Points on a hilly landscape, in no order, each with its height.
A climber steps from a point to whichever of its 2 nearest points has the largest rise for the distance, and stops where none of them is higher. Distance is the straight distance between rows; heights are no part of it.
z_312: 52 23 22 -52 -40 -18 -49 -9 -44 -6 57 -3 -2 -22 2 -18 11 -13 -26 -22 -10 -22 -15 -17 -15 30 -6 48 -11 53 5 -2 -22 7 -10 -6 -31 32 -17 0 2 -12 -20  h=354
z_523: -30 -9 -48 16 5 27 22 37 13 -46 -34 28 21 4 2 -6 16 10 37 0 33 26 -32 30 -13 4 -25 -27 -64 -30 -15 53 51 -13 -27 -17 -28 10 2 -28 22 7 16  h=293
z_27: -21 -33 20 31 2 12 12 40 5 0 -12 3 -9 -19 5 12 -17 13 -18 -6 -39 8 -28 36 -25 -14 -13 -4 -28 4 -21 29 32 -25 -23 12 5 11 -21 -1 20 42 8  h=503
z_801: -26 16 -18 -41 -32 80 20 -4 5 -17 25 -10 33 -23 -39 14 65 -56 49 -19 27 25 16 24 -27 57 10 -15 -25 18 19 -11 -1 21 17 23 -17 -11 26 -5 -17 -66 25  h=737
z_22: 25 -5 -9 24 32 -64 -1 -22 58 -40 -70 -21 7 40 25 -13 -7 47 30 39 0 -21 35 -20 19 11 -59 -23 31 -42 18 42 15 4 -6 -10 38 35 16 -34 1 8 15  h=371
z_448: -22 -8 21 64 62 -52 18 -42 18 37 -38 -28 -38 23 26 18 -28 34 4 25 -1 8 16 -50 56 -56 43 -11 35 1 -6 -12 -9 2 13 2 23 -18 6 43 -14 11 0  h=609
z_877: -39 2 -10 13 0 19 22 -31 4 -4 -24 0 24 22 19 35 34 -19 77 -2 54 29 -3 -25 17 5 23 -21 -43 0 -20 7 18 37 -25 2 -6 -35 22 0 -11 -61 12  h=358
z_905: 6 -14 3 36 0 -37 -12 19 -28 46 -20 16 -2 19 15 5 -36 58 -9 -30 0 26 -34 20 -23 -51 5 24 -10 -16 -24 57 29 -20 -22 -32 25 1 -21 -21 24 53 -23  h=331
z_791: 73 26 -3 -28 6 -53 -32 3 4 -22 3 6 28 2 18 -22 -22 52 -31 -5 -66 -1 17 -2 -39 9 -53 43 38 -35 16 33 -6 -15 -5 -28 28 55 -42 -27 16 49 -5  h=132
z_179: 37 43 -57 -49 -3 31 -20 19 -11 -54 -19 29 21 9 -12 -52 12 -21 4 7 40 -29 -9 12 6 11 -44 12 -27 -30 9 5 -16 17 1 -42 -47 15 3 -29 2 -6 -10  h=499
z_999: 7 -12 59 -15 -16 7 -12 -33 -13 20 42 -16 -20 -19 -2 27 11 -13 -21 -14 -39 -21 -14 -11 -10 14 11 17 -17 60 -7 -4 -5 -4 -9 48 6 -15 0 13 -19 -4 4  h=359
z_969: 52 5 -19 26 32 -88 -5 -19 8 -16 -54 -14 4 42 21 -28 -24 68 21 17 4 -9 16 -40 24 -26 -35 4 63 -45 14 27 -1 9 -7 -39 28 28 3 -41 11 31 5  h=438
z_611: 12 13 15 -4 23 -62 0 -26 2 80 25 -26 -8 22 2 22 -17 61 -15 -13 4 -3 35 -20 7 -13 21 20 59 -13 7 4 -34 -14 30 -31 44 -3 -1 -7 39 -14 -7  h=274
z_443: 15 -24 -4 32 29 -13 28 1 25 1 -17 -14 -9 -5 14 -5 -56 16 -63 29 -74 10 13 -3 -10 -36 5 -4 67 -43 4 -36 -13 -18 8 -5 42 11 -24 8 7 54 -17  h=266
z_394: -9 6 47 -18 -11 -13 -2 -35 8 76 49 -23 0 -2 -16 50 6 26 -19 -21 -31 6 28 20 -15 9 31 9 27 18 7 -5 -9 -33 16 21 50 -24 2 2 20 -13 -10  h=344
z_539: 43 -5 35 -17 -14 -59 -47 -39 -64 48 77 -3 -9 -3 15 19 -4 30 -19 -32 -14 -14 -30 -48 -10 -7 16 63 -6 67 -11 1 -5 -9 4 11 -6 0 -29 -9 4 16 -33  h=228
z_434: -67 -4 -69 1 -1 74 44 22 5 -22 3 23 15 -4 -28 -3 34 -17 35 -13 48 49 -6 40 -14 11 4 -22 -54 -33 -7 12 31 -7 8 -12 -46 -6 18 -4 -3 -26 -1  h=356
z_169: 7 -16 -52 15 27 19 4 24 33 -105 -80 8 6 -1 19 -50 -17 -40 -14 56 -4 -31 -10 -9 33 -8 -56 -49 -23 -32 -3 -8 10 5 -7 -19 -32 21 11 -10 0 33 -9  h=336
z_753: -54 -1 22 -16 -14 65 37 19 20 -41 17 -12 18 -29 -12 28 53 -22 24 7 -27 6 -12 46 -31 50 -7 -32 -32 24 -1 -2 31 -2 -5 63 -16 4 6 9 11 -45 50  h=671
z_900: 8 4 54 -11 -4 -30 -12 -28 -5 66 49 -19 6 -4 17 50 7 48 -12 -34 -52 8 1 15 -34 8 3 29 -15 34 -15 42 1 -50 -5 30 46 -5 -9 -6 25 11 -11  h=341
z_150: -12 5 -37 5 10 -6 11 7 55 -13 -47 8 38 41 6 10 23 28 63 16 48 13 25 29 10 13 -33 -50 -20 -49 1 63 21 -13 -22 -22 5 14 18 -29 13 -48 31  h=651
z_926: -32 -37 51 30 -7 4 3 -5 -49 20 35 11 -30 -28 3 18 -26 3 -10 -36 -25 0 -54 0 -16 -34 50 22 -38 81 -34 -3 31 -3 -20 59 -13 -37 4 33 -36 22 -5  h=578
z_60: 46 13 26 -54 -29 21 -38 -20 -42 -32 31 -5 -10 -35 -6 -24 19 -53 -9 -9 10 -24 -37 -33 -12 38 -3 24 -27 73 0 -29 -12 35 -25 18 -56 7 -1 9 -26 -16 1  h=414
z_835: 42 -12 -27 2 -6 -32 -26 24 -59 6 34 23 -13 1 -9 -44 -48 -5 -44 -8 8 -17 -31 -34 -4 -29 1 40 25 -10 -2 -36 -24 25 16 -47 -14 12 -15 -12 8 38 -45  h=401
z_512: 39 -2 -8 -43 -41 33 -26 26 -65 2 59 20 -1 -44 -42 -44 -1 -59 -26 -34 33 1 -41 -7 -15 9 20 27 9 44 9 -39 -22 15 3 -6 -56 7 -2 8 -14 17 -5  h=565
z_844: -41 8 -66 1 -2 39 34 24 -1 2 -6 40 18 16 -12 -12 10 16 36 -27 53 54 -12 44 -21 -6 -13 -8 -51 -51 -15 46 27 -22 -6 -34 -21 6 8 -30 13 -13 8  h=327
z_479: -42 -16 33 -7 -21 64 26 6 15 -20 30 -22 -16 -33 -9 26 31 -43 -10 7 -36 -13 3 35 -1 39 14 -29 -9 42 14 -39 14 14 0 81 -11 -12 7 35 -18 -19 36  h=626
z_237: 35 28 -27 -50 -4 29 -23 52 -3 -35 -3 22 14 -35 -15 -52 -27 -3 -46 -14 -44 -13 0 43 -45 17 -56 25 1 -31 18 -6 -21 -4 0 -33 -20 38 -19 -7 17 12 -16  h=282
z_21: 30 -9 16 27 44 -52 18 -23 25 37 -16 -25 -6 18 17 2 -46 51 -35 17 -41 8 27 -33 11 -41 4 2 78 -30 11 -16 -17 -16 22 -1 58 10 -9 -6 23 34 0  h=246
z_331: 22 -11 -13 -1 -13 -1 -7 15 -20 4 28 5 -7 -20 -15 -32 -40 -19 -61 -1 -35 -8 -5 -1 -13 -18 2 23 53 -15 13 -47 -29 3 20 -22 3 5 -13 4 5 31 -39  h=351
z_540: 5 37 -66 -29 7 4 3 31 22 21 -3 30 17 35 -19 -29 -18 12 2 2 56 6 55 26 17 -6 -14 -8 54 -68 10 -17 -41 -10 42 -69 14 7 19 -12 1 -49 -12  h=540
z_198: 32 -3 59 -39 -18 -31 -28 -18 -24 27 64 1 1 -32 19 13 -2 26 -47 -40 -70 -7 -10 7 -43 14 -13 55 -14 62 -11 35 -7 -45 -11 34 1 17 -24 -3 6 16 -8  h=165
z_255: 57 35 12 -41 -23 -42 -46 8 -27 -12 27 11 18 -6 22 -15 3 34 -24 -28 -42 -8 5 9 -36 20 -45 50 -5 -3 8 52 -9 -10 -10 -18 -2 51 -35 -18 18 22 -13  h=179
z_632: -9 -31 45 -19 -23 25 4 31 -16 -3 35 3 -20 -59 -15 -19 -25 -23 -52 -33 -52 -8 -36 38 -29 11 -5 19 -2 49 -10 -17 7 -5 -21 48 -38 2 -8 11 -17 37 0  h=511
z_288: 28 2 -30 13 18 -5 1 18 16 -53 -49 11 5 4 16 -40 -28 -20 -22 29 -14 -13 2 0 8 -10 -39 -11 9 -39 -3 -2 -3 10 -3 -30 -5 23 -6 -17 6 25 -17  h=307
z_49: -1 -23 13 6 -29 9 -7 -1 -42 30 41 6 -30 -21 -31 -3 -18 -39 -36 -15 2 0 -23 -15 9 -21 51 19 35 42 8 -45 -4 7 14 14 -11 -24 -2 26 -12 24 -25  h=561
z_428: 11 -12 39 20 8 -48 -12 -14 -6 63 5 -12 -2 7 18 37 -19 68 -12 -27 -33 21 -13 8 -27 -24 -2 27 -1 5 -22 58 21 -39 -6 9 50 0 -19 -18 25 44 -12  h=387
z_403: 30 -6 40 -30 -14 -37 -34 -14 -28 53 78 0 -2 -24 -9 16 -15 25 -55 -29 -52 3 -3 -8 -29 4 18 58 30 48 2 0 -12 -32 17 7 15 1 -25 2 10 22 -26  h=192
z_308: -11 -4 -9 -17 -25 49 17 8 -10 -28 7 3 5 -17 -15 -11 25 -49 6 -5 23 2 -11 8 -4 10 7 -3 -29 10 9 -23 8 20 -9 5 -35 -12 5 1 -4 -13 1  h=457
z_714: -87 -17 -6 40 -1 41 42 28 2 -7 13 6 15 -9 1 38 32 12 41 -14 2 48 -34 32 -36 0 29 -27 -43 -5 -25 34 54 -25 -21 24 -4 -13 11 4 14 -16 16  h=350
z_535: -5 -28 41 60 47 -53 12 -41 12 46 -25 -18 -34 12 24 18 -40 52 -3 22 -35 9 -6 -40 22 -60 29 3 7 2 -13 15 19 -15 7 15 37 -15 -6 19 -2 50 3  h=571
z_130: -16 17 33 -11 -9 -3 10 -3 22 36 11 -13 24 15 8 53 26 36 34 -26 -15 12 12 32 -37 29 1 -3 -23 -2 -11 48 11 -39 -19 23 47 0 6 -18 35 -31 22  h=513
z_38: -29 -15 19 13 -22 44 8 -2 9 2 28 -18 -27 -28 -13 13 11 -65 -31 6 -21 -8 24 16 33 15 43 -25 34 41 28 -68 -3 13 23 60 4 -30 6 44 -33 4 5  h=587
z_426: 12 -3 -25 -9 7 -11 -12 25 70 -68 -63 7 30 15 0 -10 13 28 38 41 -11 -21 21 37 -4 42 -76 -32 -15 -49 6 56 41 -24 -14 -15 16 37 9 -33 25 -6 20  h=298
z_174: -29 -2 -35 4 -5 59 28 39 11 -43 -10 7 -9 -21 -17 -22 1 -60 -22 11 16 4 8 23 24 -1 10 -19 1 -16 17 -53 -3 12 6 2 -38 -10 8 25 -21 9 -14  h=489
z_133: 13 29 -12 -13 4 -50 -18 -26 -24 46 1 -8 9 52 7 14 16 43 44 -14 61 -9 17 -27 19 1 8 7 16 -16 -2 21 -24 21 -3 -39 5 -5 12 -26 17 -54 2  h=191
z_812: 10 -2 -41 -14 0 29 -6 33 29 -74 -52 24 31 9 -3 -23 22 10 41 22 20 -14 -14 33 -8 27 -59 -31 -58 -28 -1 57 38 -6 -24 -12 -27 26 5 -37 29 0 29  h=258
z_945: 47 -10 1 -14 3 -15 -22 33 21 -43 -26 4 14 -21 10 -31 -22 28 -31 1 -69 -17 -11 14 -40 21 -73 13 3 -21 8 45 13 -11 -19 -12 19 51 -31 -17 17 53 4  h=99
z_43: 50 43 -10 -54 -18 2 -39 26 -17 -41 -1 17 21 -16 9 -34 9 3 -13 -26 -19 -22 -1 24 -29 32 -63 25 -30 -12 8 42 -13 -4 -16 -28 -29 47 -21 -17 15 10 -5  h=234
z_184: -47 -8 17 31 -1 27 21 -11 -14 -4 1 0 7 0 13 43 29 -8 58 -14 11 28 -26 -6 -13 -1 29 -10 -58 16 -26 8 40 13 -30 31 -3 -26 13 12 -4 -32 14  h=342
z_439: -32 8 -51 7 0 26 16 1 -7 -16 -19 21 1 21 -7 -16 9 -28 24 9 80 20 5 -13 42 -22 34 -12 -11 -27 0 -25 -3 21 4 -36 -38 -27 16 10 -21 -25 -15  h=402
z_856: 21 10 -38 18 7 -25 -13 7 -14 -13 -44 23 13 38 14 -22 -6 27 37 -4 55 2 -15 4 12 -18 -30 -4 -31 -43 -12 58 25 8 -28 -44 -21 4 6 -38 8 20 -7  h=241
z_626: -33 -6 -55 13 -26 28 15 28 -61 38 30 38 -12 8 -26 -19 -24 3 4 -40 78 50 -33 8 1 -48 51 26 -12 -24 -11 -14 18 -5 14 -47 -21 -11 6 2 -7 14 -24  h=416
z_139: 30 38 32 -30 14 -22 -4 -46 40 -1 -1 -33 -1 9 9 6 23 -7 -14 35 -30 -25 43 -36 6 30 -18 -5 34 5 12 -25 -41 17 24 22 36 1 -11 3 -7 -27 10  h=325
z_166: 21 -52 42 56 37 -50 -5 -17 2 16 -21 -6 -24 -8 24 9 -51 53 -26 16 -56 11 -30 -28 -8 -57 -6 27 0 14 -15 29 35 -17 -4 28 37 1 -23 2 -6 86 -4  h=515
z_802: -77 -13 8 16 -19 56 44 32 -1 7 50 -5 12 -30 -19 33 33 3 19 -44 -21 45 -13 57 -48 21 31 -9 -20 19 -4 9 33 -25 -3 48 6 -12 19 2 17 -22 18  h=369
z_47: -6 19 -22 -24 -26 27 9 30 -10 22 21 17 7 -3 -30 -9 -8 -1 -10 -29 20 20 4 50 -26 4 1 23 -6 -31 10 8 -8 -18 10 -32 5 2 -3 -14 12 -5 -4  h=423
z_295: 15 -5 38 -48 -19 31 -9 18 7 -32 32 -4 -7 -68 -24 -35 -14 -48 -56 -7 -70 -31 -13 34 -38 41 -29 9 13 44 8 -39 -11 4 -6 48 -38 21 -5 24 -19 20 5  h=468
z_551: -70 -9 -57 25 -6 55 46 24 -34 6 14 27 -2 -9 -19 -11 3 -10 17 -41 57 61 -30 25 -3 -29 41 10 -43 -27 -6 6 34 -8 -2 -23 -36 -17 8 13 -15 13 -20  h=384
z_947: 45 32 -18 -18 0 -76 -36 -18 -41 29 32 -1 10 32 9 -3 3 34 18 -13 35 -28 14 -34 2 4 -14 31 28 -25 10 15 -31 14 8 -53 -1 18 -12 -30 17 -4 -18  h=220
z_591: -5 -7 57 3 30 -21 3 -50 71 10 -16 -40 -12 3 16 54 23 22 5 61 -59 -22 40 -23 9 36 -21 -33 9 -2 6 6 -16 -5 24 59 67 0 3 1 -3 -6 62  h=382
z_440: -1 7 -32 -15 -13 44 1 -12 -19 -39 -17 14 12 9 2 -16 36 -47 33 7 67 1 -16 -27 24 0 13 -2 -43 9 -4 -22 7 45 -9 -15 -46 -25 12 -3 -18 -35 0  h=429
z_774: 6 1 -8 8 21 -22 5 -5 72 -48 -67 -10 17 19 12 -2 18 7 26 58 -12 -22 31 3 18 38 -58 -43 1 -32 4 30 7 -2 -2 6 29 24 13 -15 5 -16 25  h=332
z_425: 34 7 42 -4 2 -11 -22 -41 -22 -3 -2 -9 -21 2 16 11 8 -14 -5 13 -13 -32 -29 -43 8 4 -8 21 -27 37 -13 -4 -3 26 -15 26 -11 -3 -13 3 -13 -2 -3  h=337
z_31: 6 -42 60 29 27 -21 -1 -19 8 12 -1 -4 -31 -23 21 26 -22 36 -22 22 -66 -10 -35 -20 -15 -18 -17 8 -29 37 -17 32 21 -11 -4 60 35 -1 -17 10 -9 59 21  h=463
z_513: -46 3 -18 -6 -30 47 40 23 9 21 30 0 16 -5 -30 16 22 -14 14 -32 18 40 19 48 -28 12 27 -1 -4 -19 14 -1 11 -18 8 2 6 -11 10 0 5 -28 6  h=394
z_592: -12 6 -12 -29 -6 46 10 65 35 -41 -13 17 29 -24 -29 -7 6 7 4 -2 -32 5 3 68 -44 34 -46 -21 -31 -32 8 32 17 -31 -6 -2 -17 26 -15 -13 37 -4 31  h=58
z_981: 34 45 -28 -51 -6 25 -12 -1 16 -49 -23 8 33 7 -2 -22 39 -42 24 21 28 -37 21 1 9 39 -35 -5 -23 -12 17 -7 -23 25 0 -19 -25 1 3 -15 -1 -46 1  h=442
z_449: -26 -3 5 52 15 -40 -1 -19 -27 28 -30 2 -13 28 17 13 -14 13 32 1 45 15 -24 -24 29 -49 54 2 -24 -1 -25 6 22 18 -19 -11 -10 -23 1 16 -8 -4 -9  h=290
z_350: 59 28 -26 -40 -33 -54 -62 -4 -69 18 68 9 12 12 5 -7 13 3 8 -33 31 -26 4 -30 -12 23 -1 54 0 17 10 -3 -26 13 6 -42 -22 36 -14 -15 9 -11 -24  h=277
z_971: 17 5 12 -31 1 13 -12 47 50 -55 -27 2 21 -30 -13 -11 9 9 -11 20 -65 -21 9 46 -39 54 -80 -18 -12 -17 12 33 18 -18 -10 10 10 50 -18 0 27 7 28  h=74
z_663: -41 10 -33 -4 -6 25 27 24 41 23 4 -2 6 13 -22 3 1 -24 -6 -4 38 28 63 31 27 1 37 -19 56 -45 21 -38 -30 -13 29 -26 11 -18 17 20 -10 -35 -3  h=455
z_70: 10 7 -25 47 42 -53 -8 -38 11 -18 -81 -9 3 64 36 -14 4 36 69 35 67 -9 18 -45 66 -20 -20 -36 10 -10 5 43 5 32 -26 -37 -5 -4 24 -14 -14 -32 11  h=634
z_302: -14 23 3 -53 -24 60 7 5 13 -41 15 -1 40 -26 -12 15 65 -30 51 -18 -3 7 -4 25 -46 71 -22 -5 -58 19 3 18 7 6 -17 30 -15 13 7 -6 13 -68 32  h=656
z_481: -1 7 11 42 45 -44 6 -50 41 21 -67 -30 -1 57 31 23 20 43 57 25 30 -6 46 -43 58 -6 -3 -38 20 3 8 36 -21 22 -9 -15 30 -5 25 -2 -4 -57 32  h=725
z_349: -12 -10 56 17 46 -31 18 -61 56 39 -13 -45 -32 9 26 43 2 28 -6 47 -46 -12 49 -40 32 -10 10 -29 33 1 12 -17 -29 -1 34 49 62 -19 6 14 -15 -8 39  h=404
z_89: -10 -11 12 38 -11 -15 -9 -17 -70 25 3 9 -18 3 2 8 -13 0 19 -20 43 11 -51 -29 4 -54 64 28 -40 39 -27 -7 19 24 -20 -7 -21 -32 -2 20 -14 -1 -24  h=276
z_369: 2 -17 -30 32 -1 2 -11 32 -49 0 -1 29 -29 -5 -4 -36 -53 -11 -48 -5 17 8 -42 -15 10 -54 22 24 8 -18 -16 -31 1 19 -4 -42 -36 -6 -7 13 -3 47 -47  h=456
z_960: -18 9 -25 15 5 -7 -2 -32 -18 14 -24 2 12 40 14 11 16 -4 63 1 93 15 4 -44 47 -22 41 -8 -7 -1 -13 -3 -9 45 -8 -30 -21 -35 19 0 -17 -65 1  h=376
z_160: 10 8 -74 -21 -7 61 -2 33 -22 -51 -17 43 1 0 -14 -64 -11 -35 -12 0 66 -7 -24 1 14 -24 -14 14 -30 -22 -3 -28 -2 20 6 -44 -69 10 10 -15 -11 12 -14  h=579
z_476: -31 -7 -4 21 -11 12 12 -1 20 -14 -6 -30 -25 -9 4 -3 3 -62 -26 30 -1 -8 35 -22 56 -5 40 -36 60 12 28 -90 -32 24 40 26 8 -22 14 45 -47 2 -24  h=551
z_582: 15 -5 40 6 -15 -33 -39 -39 -79 40 44 1 -11 7 9 26 0 18 23 -38 15 -8 -56 -51 -9 -20 40 44 -36 73 -28 0 10 12 -18 17 -7 -24 -7 2 -9 -7 -26  h=257
z_706: -8 -1 4 5 -15 15 12 26 -14 -12 -5 13 -3 -5 -1 -10 -3 -7 -7 -17 6 2 -27 19 -14 -11 -3 1 -38 -3 -8 14 18 0 -20 -7 -15 3 -10 -8 10 13 -4  h=464
z_499: -27 -37 59 -1 -9 12 12 25 -23 16 32 0 -17 -42 12 15 -9 8 -25 -40 -51 -1 -55 29 -48 -3 0 13 -37 62 -31 22 23 -23 -30 66 -9 -7 -4 7 -5 32 10  h=547
z_490: 40 8 7 -31 -36 30 -26 -1 -42 -8 39 3 -15 -40 -32 -27 20 -90 -20 -4 14 -21 -20 -29 8 20 25 1 25 66 17 -59 -36 34 14 17 -40 -10 -2 24 -27 -6 2  h=469
z_252: 5 -17 24 8 2 -30 -10 -40 -11 66 47 -21 -28 -5 -16 18 -10 -12 -22 2 -6 -5 29 -43 27 -14 57 -1 73 33 11 -67 -30 0 48 15 29 -40 3 27 -9 6 -14  h=454
z_728: -9 15 -24 -24 7 40 9 -8 45 -48 -41 3 35 17 10 11 51 -38 51 41 33 -10 19 1 20 36 -31 -39 -38 -12 -2 5 4 27 -17 -1 -23 -7 14 -15 -2 -65 28  h=406
z_558: -26 4 3 -3 2 1 15 2 48 4 -22 -7 33 25 3 43 34 19 55 8 11 16 16 33 -16 28 -13 -37 -22 -28 -13 53 25 -24 -17 7 34 11 12 -18 24 -45 39  h=576
z_986: -24 -4 7 2 4 33 22 4 41 -48 -34 -11 3 1 8 19 36 -41 23 56 -5 -20 16 3 20 31 -18 -47 -24 0 -8 -18 5 18 -11 29 -9 -9 9 15 -8 -30 27  h=383
z_780: -2 5 37 -39 -38 38 -1 9 -9 17 57 -5 7 -48 -37 0 15 -37 -31 -43 -38 -1 10 47 -30 40 17 13 17 45 29 -25 -10 -21 10 40 -3 1 -1 25 -8 -8 6  h=411
z_956: -15 4 -31 -2 -2 38 23 16 31 -61 -24 -8 -7 -8 0 -31 2 -71 -26 38 -2 -19 29 -8 45 6 3 -41 31 -12 18 -76 -35 21 22 -1 -18 -14 14 28 -34 1 -32  h=519
z_886: 18 1 16 38 22 -36 -15 -27 -20 -6 -39 3 -22 24 26 -11 -11 4 13 26 17 -15 -22 -53 22 -32 -2 5 -16 2 -12 -1 9 29 -8 -8 -9 -6 -9 0 -4 16 -14  h=311
z_131: 14 17 9 1 14 -46 -2 -29 9 34 2 -23 -8 25 6 -2 -6 13 -10 17 6 -15 32 -37 20 -9 16 5 48 -8 8 -26 -34 15 28 -12 29 -4 -2 -5 12 -18 -12  h=296
z_940: 0 0 -24 43 10 -58 -19 6 -48 31 -34 27 -1 34 13 -5 -35 55 24 -21 58 20 -28 -4 15 -58 11 15 -11 -39 -18 51 24 5 -18 -55 -8 -3 -3 -27 13 32 -20  h=284
z_749: -14 -10 45 9 32 -27 22 -45 29 59 22 -40 -34 1 7 34 -15 23 -27 18 -36 5 52 -27 26 -18 42 -10 68 8 10 -46 -25 -10 39 34 43 -37 6 26 -6 5 3  h=425
z_810: 4 -31 42 15 10 0 5 9 29 -19 -11 -8 -16 -21 6 10 -15 9 -29 27 -68 -21 -14 13 -21 19 -36 -11 -13 8 -11 20 16 -10 -5 33 27 25 -20 4 7 39 27  h=466
z_388: 23 18 -34 -40 -17 28 -10 38 -2 -19 6 14 10 -20 -31 -46 -27 -30 -49 -1 -18 -8 20 25 -16 2 -20 17 40 -34 23 -47 -37 -3 28 -40 0 18 4 5 2 0 -28  h=317
z_614: 5 -2 -30 -15 -36 26 -8 16 -68 25 44 29 -1 -6 -32 -22 2 -39 5 -28 73 14 -34 -17 -4 -16 45 26 -2 12 6 -32 -3 14 18 -28 -29 -15 5 10 -6 6 -13  h=467
z_186: 23 6 38 -5 26 -13 1 -32 62 -42 -29 -30 -10 -3 19 15 22 -13 -4 63 -52 -39 26 -27 6 41 -47 -34 2 1 4 -11 -22 10 16 54 43 16 -1 -2 -17 0 42  h=355
z_867: -47 -5 22 52 50 -21 22 -44 37 27 -56 -42 -15 34 34 45 11 17 51 29 29 -1 38 -44 66 -13 33 -45 9 13 -6 -4 -12 18 -5 8 24 -26 13 38 -24 -52 31  h=669
z_149: -27 -2 -33 -1 -19 29 13 37 13 32 21 6 -8 -4 -31 -7 -31 -19 -42 -13 -8 25 44 44 6 -8 37 1 72 -46 23 -48 -28 -22 36 -28 21 -11 5 21 -6 6 -19  h=431
z_249: -17 16 -56 -13 -5 29 15 16 28 -24 -16 8 8 14 -5 -30 -1 -51 -7 26 51 -1 49 -2 50 0 23 -35 50 -26 26 -61 -46 12 37 -36 -10 -15 28 18 -29 -23 -29  h=488
z_191: 45 26 -37 10 27 -67 -20 -25 -1 -37 -62 -1 13 55 17 -32 10 45 51 25 49 -24 20 -33 40 -6 -51 -17 31 -42 8 50 -9 20 -16 -48 -11 11 18 -44 -2 -10 3  h=535
z_718: -20 -2 -32 11 26 35 15 32 51 -73 -50 7 14 1 5 -11 14 -44 4 51 -1 -16 15 14 27 10 -33 -53 -17 -31 2 -17 6 -7 -4 -2 -29 4 8 4 -1 -3 11  h=363
z_2: -45 -25 39 65 56 -36 13 -49 38 29 -53 -37 -36 17 29 51 -9 30 35 43 -12 0 17 -39 53 -24 33 -36 -8 8 -15 3 7 -3 -2 33 38 -21 10 47 -25 2 35  h=641
z_59: 0 31 -37 -2 14 -15 6 12 42 10 -31 11 18 41 1 -7 -7 21 19 6 40 10 44 29 19 4 -15 -26 25 -58 9 38 -18 -8 9 -42 15 9 17 -25 13 -42 6  h=582
z_478: -15 17 20 5 -8 -30 2 3 -1 74 21 -5 13 24 7 49 2 65 17 -51 2 32 2 33 -40 -17 18 16 -8 -19 -26 60 10 -49 -13 -9 50 -8 3 -31 41 -6 -7  h=452
z_370: 12 -10 -59 0 -13 34 -10 41 -63 -10 7 47 -17 1 -14 -58 -36 -20 -24 -14 65 6 -45 -8 10 -42 8 33 -19 -19 -9 -36 5 17 5 -59 -58 0 1 -3 -8 37 -30  h=509
z_495: -12 -11 65 -28 -26 20 7 -19 1 28 66 -17 -2 -35 -8 41 21 -2 -22 -40 -69 -5 -4 34 -36 38 14 12 -14 69 -2 0 2 -35 -7 71 16 -16 0 16 -11 -10 18  h=377
z_642: 13 -32 -17 44 21 -6 12 20 21 -29 -45 -1 -10 -5 17 -26 -52 4 -43 30 -51 10 -10 -1 -10 -21 -24 -12 20 -39 -6 -9 9 -8 -9 -23 18 23 -23 -1 6 62 -15  h=283
z_270: -15 12 28 -21 -40 25 1 -15 -3 63 58 -14 6 -13 -36 37 23 -23 -2 -40 -9 16 23 26 -14 24 56 4 36 35 20 -25 -8 -25 21 32 29 -29 9 19 -2 -19 7  h=370
z_181: 24 -30 14 10 -5 -38 -24 -24 -39 48 60 1 -27 -8 -22 -1 -29 -14 -40 -3 0 -14 -11 -58 9 -29 43 34 54 43 5 -60 -22 11 32 8 6 -18 -14 12 -3 32 -38  h=502
z_662: -11 -26 35 23 -10 9 -2 -6 -34 2 11 0 -38 -18 -3 -2 -27 -19 -30 0 -17 -12 -36 -10 13 -35 33 10 -13 44 -13 -30 14 17 -12 29 -27 -19 -11 31 -24 32 -19  h=608

Call two points neighbours if one is among the 2 nearest of the other. Go from one point of each pair to the other, from neighbour to neighbour, staying as high as possible. Name the lowest point that can't be avoided.
z_753, z_801 -> z_302
z_150, z_662 -> z_900
z_780, z_512 -> z_812
z_801, z_27 -> z_308
z_150, z_481 -> z_663
z_481, z_27 -> z_31

Where does a climber stop that starts at each point below?
z_791 -> z_160
z_403 -> z_780
z_426 -> z_481
z_31 -> z_481
z_642 -> z_160
z_131 -> z_662
z_523 -> z_512
